A landscape with many valleys, sampled at points; each row gives a point and its height.
From any point a ball rolls to the lowest of the 2 points nearest to it. It stops when none of these is lower. Distance is the straight distance between rows; heights are no part of it.
<943> h=309: [-54  -4  31 -15  18  77   0 -40  22  59 -27 -25  11  33 -21 -38  13 -51
  53  66  -5   0 -19   4  41  52]
<752> h=442: [ -1 -75  42  30 -28  49  46 -49   7  31 -40  20  39  25 -15  -6 -39  34
  44  61  39  -4 -23   3 -25  23]
<465> h=447: [ 68 -18  64  -6 -40  -2   9  24  31  59  27 -16  52  56 -15  42 -34 -32
 -31   2  -2  37   0 -12  28 -15]
<304> h=386: [ -1 -11  38  25 -16  61  17 -73  17  47 -72  -2  29   4 -28 -10 -12 -12
  50  75  27  13 -36  11  -1  30]
<224> h=328: [-14 -60 -52  21  -9 -62 -48  85  21 -43 -10  -5 -25  -7 -45 -44  25  28
  -1 -14 -27  -3   5 -20  18 -80]
<832> h=382: [ 38   9 -36 -11  -2   6  -8  16 -25  -5  71  40 -15  -2   1  47   8 -42
 -13 -62  -2 -14  53   3  33 -39]
<636> h=373: [ 51  -7  66 -51   2   4  15  13   7  57  16 -59  68  25  32  63 -10 -22
 -20  -2   8  45 -12  28  10 -17]
<339> h=666: [  -4 -105  -48   65    7  -41  -19  -11   13   -4   -9    6    1   -5
   11   19   -7  -13   12  -54  -41    0   -1   21  -28  -81]
<956> h=680: [  7  58 -15   4  -7 -12 -15  54 -33 -76  -8  38  12 -39 -16  -8  20  12
 -24  27  -3 -36 -13   2 -14  -3]
<639> h=316: [-39 -17 -32  -1 -12  43  25  61  -1  -1 -27  16 -16  10 -72 -51  -4  -8
  -4  68  -1 -47 -18 -58  58  22]
<952> h=490: [ 30   1  -5  34  -6 -30   3 -38  -3 -22 -18  66  -1 -62 -13  18 -24  15
  19 -61   9 -11   9  33 -45  13]
<768> h=503: [ 66 -30  40  -9  -7 -23 -26   9 -10  16  13 -84  51  44 -37 -20  50 -24
  18  17 -29   6 -36 -10   7 -37]
<492> h=758: [ 23 -12  27  36 -13  28 -10  41 -59 -32  10  22  56 -23 -42  -1 -28  22
 -12  77  49 -48   4 -21 -24  -4]
<46> h=498: [-52 -18   2  24 -37  -6  59   9  37  28 -10 -12 -14  36 -16  -7 -32 -63
 -42  72  -1 -27   7 -41  54  68]
<665> h=783: [  6   0  45 -32  30 -48  31 -44   3   1 -44 -25  10 -11   8 -48  24  48
  32 -46 -10  48 -33  20 -52  73]
<815> h=807: [-14  35 -28 -13  21  33 -28 -44 -18  -9   1  63 -22 -18   2   5  18  10
  35  -3 -13 -27  25  33  20  13]
<69> h=456: [ 18  24  -7  -5 -10  11   6  -7  19  14  86   7 -11  27  43  53 -23  -4
 -39  -8  32  31  35   9  13 -20]
<600> h=746: [-22  16  55  -4 -13 -25  16  -7  16 -41 -43  32 -26 -16   1 -43  10  31
  -6 -44 -41  19 -28  25 -52  80]
<494> h=664: [ 49  28  25  38 -55   3 -23  23  10 -44   7  -4 -27  20 -57 -73  17  13
  -8 -25 -13 -16 -54 -39 -41  38]
<700> h=347: [ -50  -11   12   22  -44   19   27   57  -29  -55  -23    9  -34   -6
  -25  -94  -39   34  -32   42   10  -83  -28 -112   -2   40]
<200> h=668: [-62 -18  -4 -13  40 -40  18  -1  12  12  19 -57  11  16  54  26  19  38
 -61  -3  -4  41   9  29 -28  16]
<908> h=781: [-29  83  -6   9  32  45 -44 -57  11   4 -23  65 -86 -16  30 -27 -19  16
  11 -12 -18 -25  32  16  19  31]
<268> h=548: [ 70 -80  13 -10 -21 -25  61 -32 -11  11 -18  29  58 -20 -17  55  -7   7
  27 -21  -2  -2  12  24 -14  -6]
<131> h=562: [ 66 -58  -9 -29 -47 -47 -23  34 -12 -45  17 -45  25  15 -73 -40  43   0
  22 -24 -39  17 -39  11   4 -48]
<315> h=618: [ 60 -18 -23  27 -66 -59 -21  41  21 -42  -4 -36 -10  32 -96 -83  21  24
   8 -38  -7 -11 -64 -42   4  -7]
<323> h=845: [  28  -27    2  -17   40  -87   14   -4  -43  -49  -41 -112    3   32
   15  -64   38   11    9  -14  -27  -18  -28    3    8   40]
<338> h=523: [ -8  44 -41  32  -9  28 -33 -60  27  22  38  36 -48 -26  53  45 -59 -29
   5 -56  28  21  37  37  10 -60]
<36> h=720: [ 44   2  29   3 -32 -23   8  28 -67 -84  33  32  15  -8 -23   0   3  14
 -23  20  22 -24  14 -18 -22  -6]
<106> h=437: [ 18 -18 -19  43 -27 -41  47  38 -14 -36 -14  29 -20 -13 -36 -74 -14  38
 -24  20  -6 -78  -7 -46 -15  49]
<635> h=365: [-36  28  16  29  11  22 -16  26 -43 -21  22 -41 -24  57  11 -33  21 -13
 -17  43  43  12   1 -48 -33  23]
<16> h=209: [-67 -34 -37 -23  30  43  -1  24   5  60 -30 -46 -12  33 -63 -45   6 -44
   5  58 -17 -13  -1 -16  57  40]
<540> h=697: [-39 -98 -28  16 -17   9 -29 -43  28 -10 -28  50 -32 -25  14  46  -5 -29
  22 -10 -47  12  28  29  28 -85]
<506> h=375: [ 18  17  57 -62  -3  58  34 -39 -24   7  46 -13  -7  16  17 -31  45 -14
  34 -51 -40   6 -14 -41   9  61]
<186> h=634: [-13  99 -40 -27  44 -11 -38  49  -8 -27  27  15 -33 -45  13   7  22  -3
 -26 -45 -20  -4  11  52   3  -5]
<901> h=597: [-24  57 -40 -15  52 -64 -45  25   8  -6  11 -14 -24 -62  26  13   4   9
   7 -81 -60  -4  25  60  10 -41]
<44> h=718: [-55  16  31 -53  26 -37  -6   0  22  28 -15 -39  36   0 102  77   3  42
 -29  21  22  48  -8  29 -33 -36]
<542> h=819: [ 62  -3  47  -2 -20  -4  39  -8 -25  -2  -8 -19  62  -2 -48   0  20  -2
  18  50 -34 -63 -15 -17  18  21]
<840> h=575: [ 28  85  60  -6   6  56 -16 -13 -11  24 -44  24  61 -16  23  34 -13  -2
 -11  42  69  13 -12  -1 -77  12]
<547> h=420: [-18   8  33  -7 -46  25  56  33 -24   2  16   1  -9  26 -20 -32 -30 -42
 -21  60  15 -39 -17 -57  32  66]
<187> h=563: [-32  29 -85   6  55 -34 -27 -17  28  16  31  27 -43 -53  46  31 -37  -9
  11 -69 -34   5  39  30  17 -45]
<610> h=674: [ 15 103  51 -13 -22 -28 -39  25 -11  -4   3 -28  49 -45  56  76   8   6
 -12 -36  40  29  -1  49 -19 -53]
<633> h=619: [-38 -46  -7 -24  28 -40  72   6  -2  27  -6 -25  23  18  57  26  -4   3
 -65  22   0  -5  11  12   5  56]
<273> h=493: [ 52  35   6  27 -13  42 -56 -58  23  38  -3  31  11 -14  19  72  -6 -64
  63  -3  31  24   6  14  19 -69]
<523> h=713: [-26  31  36   6 -12 -35 -41  39  22   6 -16 -14  50 -31  43  74   9 -14
 -24  -5  27  51 -34  37 -52 -54]
<416> h=723: [-18 -71 -52  15 -18  13 -17 -33  26   8 -34  24 -31 -18   5  39 -24 -38
  28  62   2 -15  34  31  64 -70]
<377> h=323: [ 20   7 -68  18  15  15 -30  66 -25 -20  51  75 -21 -12 -24  34   2 -36
  11 -15  -4  11  40  -7  30 -64]
<278> h=536: [ 23  18   5   4   5  27 -51 -33  18  53  44 -11  -3  15  13  41  13 -32
  30  19 -19   6  14   2  51 -74]
<657> h=392: [-24 -56 -41   7 -12 -26 -24  45  46 -16  23  10 -35  19 -25 -31   8  32
 -23 -20 -33  23  -3  -8  -4 -25]
<584> h=245: [ -14  -62  -92   18   18  -18  -11   90  -24  -48    8   28   -9  -17
  -41   15    0  -11   -6  -32   -5    1   29   -4   -6 -111]
<172> h=514: [-22   3 -28 -14  20  -5  26 -58  40  45  64 -29 -22  12  86  50 -45  20
 -13  -5  46  52  23  20  21 -20]
<245> h=633: [  3 -77 -25  16  15 -51   1 -31  26  20 -45 -34  20   5  47  43  20   7
  20 -10 -25  25   2  28 -47 -50]
<367> h=367: [ 27   7  20 -43 -18  -2  13 -45  27  58 -76  39  84 -51  44  56  -6 -11
  38 -46  49  54 -24  26 -32 -10]
<210> h=669: [-41 110 -29 -11  46  17 -15  16 -12  -8  17   5 -24 -22  22  -1 -14   1
 -36  -9  26  -3  19  29 -14  39]
<292> h=470: [-32  38  20 -39 -19  65 -11 -10   0   6  41  10 -39  16  -2  -5  14 -20
 -13 -19 -13  48  -7 -23  15  39]
<855> h=750: [ -65   68  -15   -5   46   38  -22  -62   17   15   30   12 -106  -28
   66  -11  -39   54   -5  -28   14   23   47   15   23   28]
<921> h=440: [  11   14   22   -8   -7  -34  -27    0   13   21    8 -112   -1   53
  -37  -73   55  -20   12    7  -37   11  -40  -29   18   15]
<189> h=432: [ 41  -9 -22 -20  10   1 -12 -92  15  34 -25  43  19 -50  29  37 -16 -13
  52 -63  22  14   6  45  -4 -12]
<923> h=753: [-25 -84 -78  14  -6  17  22  47 -10 -13   0  37 -24 -12 -21  20 -47   9
  -3  52  11 -36  24  -2  75 -68]
<153> h=273: [-32  17  18 -53  41   3  30 -24  -8  22  72 -45 -24  26  14 -59  25   8
  41 -62 -48  22  -4 -22  31  51]
<575> h=592: [ 30 -62   5   0  15 -70  35 -57  10  14 -59   1  81 -49  22  43  10 -13
   9 -47 -41 -24  13  32 -30 -14]
<311> h=789: [ 64 -44   3  -2  -8   4  28  40 -58  -8   3   9  67 -16 -55  -3 -50  25
  18  61   7 -62   1 -10  36   5]
<880> h=494: [ 35 -15 -41  38  10 -39  53  11  -1 -30  -9  54  -8 -37 -31 -19 -42  28
  -6 -15  13 -63  20  -3 -33  21]
<715> h=497: [ 36 -99  31 -11 -19  50  47 -51 -14  10 -18  47  41   1 -20  50 -38  26
  40  31  21  31  -9  29   9  -6]
<81> h=567: [  3 -37  17   5 -12 -43  73  -7  13  27 -13 -37   2  24   3   9   8  -9
 -64  30 -37 -40   5 -15  20  55]
<645> h=815: [ 32 -28  33  -9  10 -65  32  -4 -19 -20 -14 -65  28   8  -6 -31  40  16
   2  -4 -17  16 -35  32 -24  55]
<421> h=283: [ 51  51  53 -47  14  10 -13 -27   4  74 -13   1  76 -30  22  78 -29 -18
  25  -6  34  50   4  17  17 -28]
<45> h=628: [ 49 105  64 -34 -21  32 -24  14 -27 -13  -2 -17  47 -20  37  51  17  11
  -4 -15  74  39 -19  20 -54   5]
<68> h=748: [-19   2 -45  45  -2 -41 -24  20  28  -7 -13   9  -4 -20  -8  17   6 -32
  -7  16 -41 -59   1   6  -6 -31]
<893> h=364: [  6 -29  -8 -18  35 -36  -2 -20  11  24  36 -66 -33  47 -36 -84  34  -9
  37 -46 -63   5 -11 -40  26  49]
<712> h=580: [-32   3 -36   5  41  16 -38 -18  -7  14  43 -24 -39  45  20   2  17  -9
   0  31 -13  14  21  -5  49 -25]
<750> h=95: [-88   7 -37 -11  31  21  -7 113 -55 -52 -27   2 -32  27  -9 -71  13   9
 -27  17  33   3  -3 -68 -13  44]
<233> h=460: [-46 -25 -24  -1 -26  33  -1  12  28 -25  21  66 -61  23 -18 -30   1   6
 -21 -13 -29  29  17  -1  39  27]
<275> h=782: [  -3 -101  -79   20   -8  -29   60   21   25   -3  -17   17    4   15
  -34    0  -29    5  -51   33    0  -49   12   -1   25  -34]
<55> h=513: [-23  76  31  40  12  27   1 -12 -25 -11 -50 -20  34 -12  25  -6  -1  27
 -14  57  48 -20 -18   5 -74  35]
<272> h=879: [  0 -17  36  11  -9  33 -27 -45  34  30  -7   5 -10  41  -6 -17  48  15
  30  -1 -18   9 -20 -12 -27 -10]
<774> h=858: [ 34 -16  73 -17 -24  45 -24 -37 -12  15   6  15  30  20 -35   2  67  14
  55  25 -28  21 -11 -14   5 -47]
<563> h=834: [ 15   3  21 -49  -6  72 -34 -38 -50 -23   5  57  15  -6 -22  26  41  -1
  63  10 -17  16  19  -2  32 -10]
<35> h=515: [ 60 -19  53   7 -78  -7  52  18  26  10  25  11  38  29 -57  28 -26  -5
 -37  -2   3   5 -12  -6  10  34]
<796> h=443: [-35  43  21  20  48  58 -25 -13 -43 -22  -9 -30  -6  15  25 -12  17   3
  22  49  55   9   4 -23 -72  20]
<743> h=717: [ 13  47  -3  12 -14 -60 -11  11  12 -36  -1 -24  16 -24   9  18  28  12
 -34   6 -17 -35  -5  12 -16  -8]
<151> h=714: [-48 104  32  21  37  33 -29 -26  27  -4  10 -28 -53 -35  63 -28 -32  57
 -13 -40  10  17  11  30 -29  19]
<936> h=808: [ 18 -64 -79 -10  31 -21  53  -1   4  20  30  -3 -24  22   3   8 -21 -30
 -42 -11  -8  -7  47  -6  28  -9]
<555> h=704: [  5  63  25  -4 -38   9  19  37   4 -52  11   7 -46   8 -35 -62   9  17
 -30 -70  -9  -2 -22   2 -41  65]
<477> h=243: [-91 -24   1  24  10  29   9  58 -31 -41 -40  36 -68  19  -7 -72   4  18
 -32  36   7 -51  -3 -79 -18  50]
<946> h=248: [-74  43 -48  19  42 -20 -36  69 -18 -20   6 -45 -67  30   1 -76  10   2
 -12  15  48   7  -7 -41 -27  34]
<536> h=545: [ 33  67   3  -2 -16  63 -31 -63  45  41   6  32  -7 -21  76  72 -45 -35
  -3 -32  75  28  19  14   2 -22]

For each start below, name the point where the ball stops.
<645> -> <153>
<774> -> <338>
<633> -> <16>
<275> -> <16>
<610> -> <750>
<575> -> <16>

Call two points neighbours if one is among the 2 nearest of the other. Go from one point of each pair to the other, from neighbour to neighbour, staying as low as possible. Name the highest point that can't be avoided.
<153> / <584> -> <292>
<421> / <16> -> <44>
<421> / <750> -> <880>
<273> / <338> -> <536>
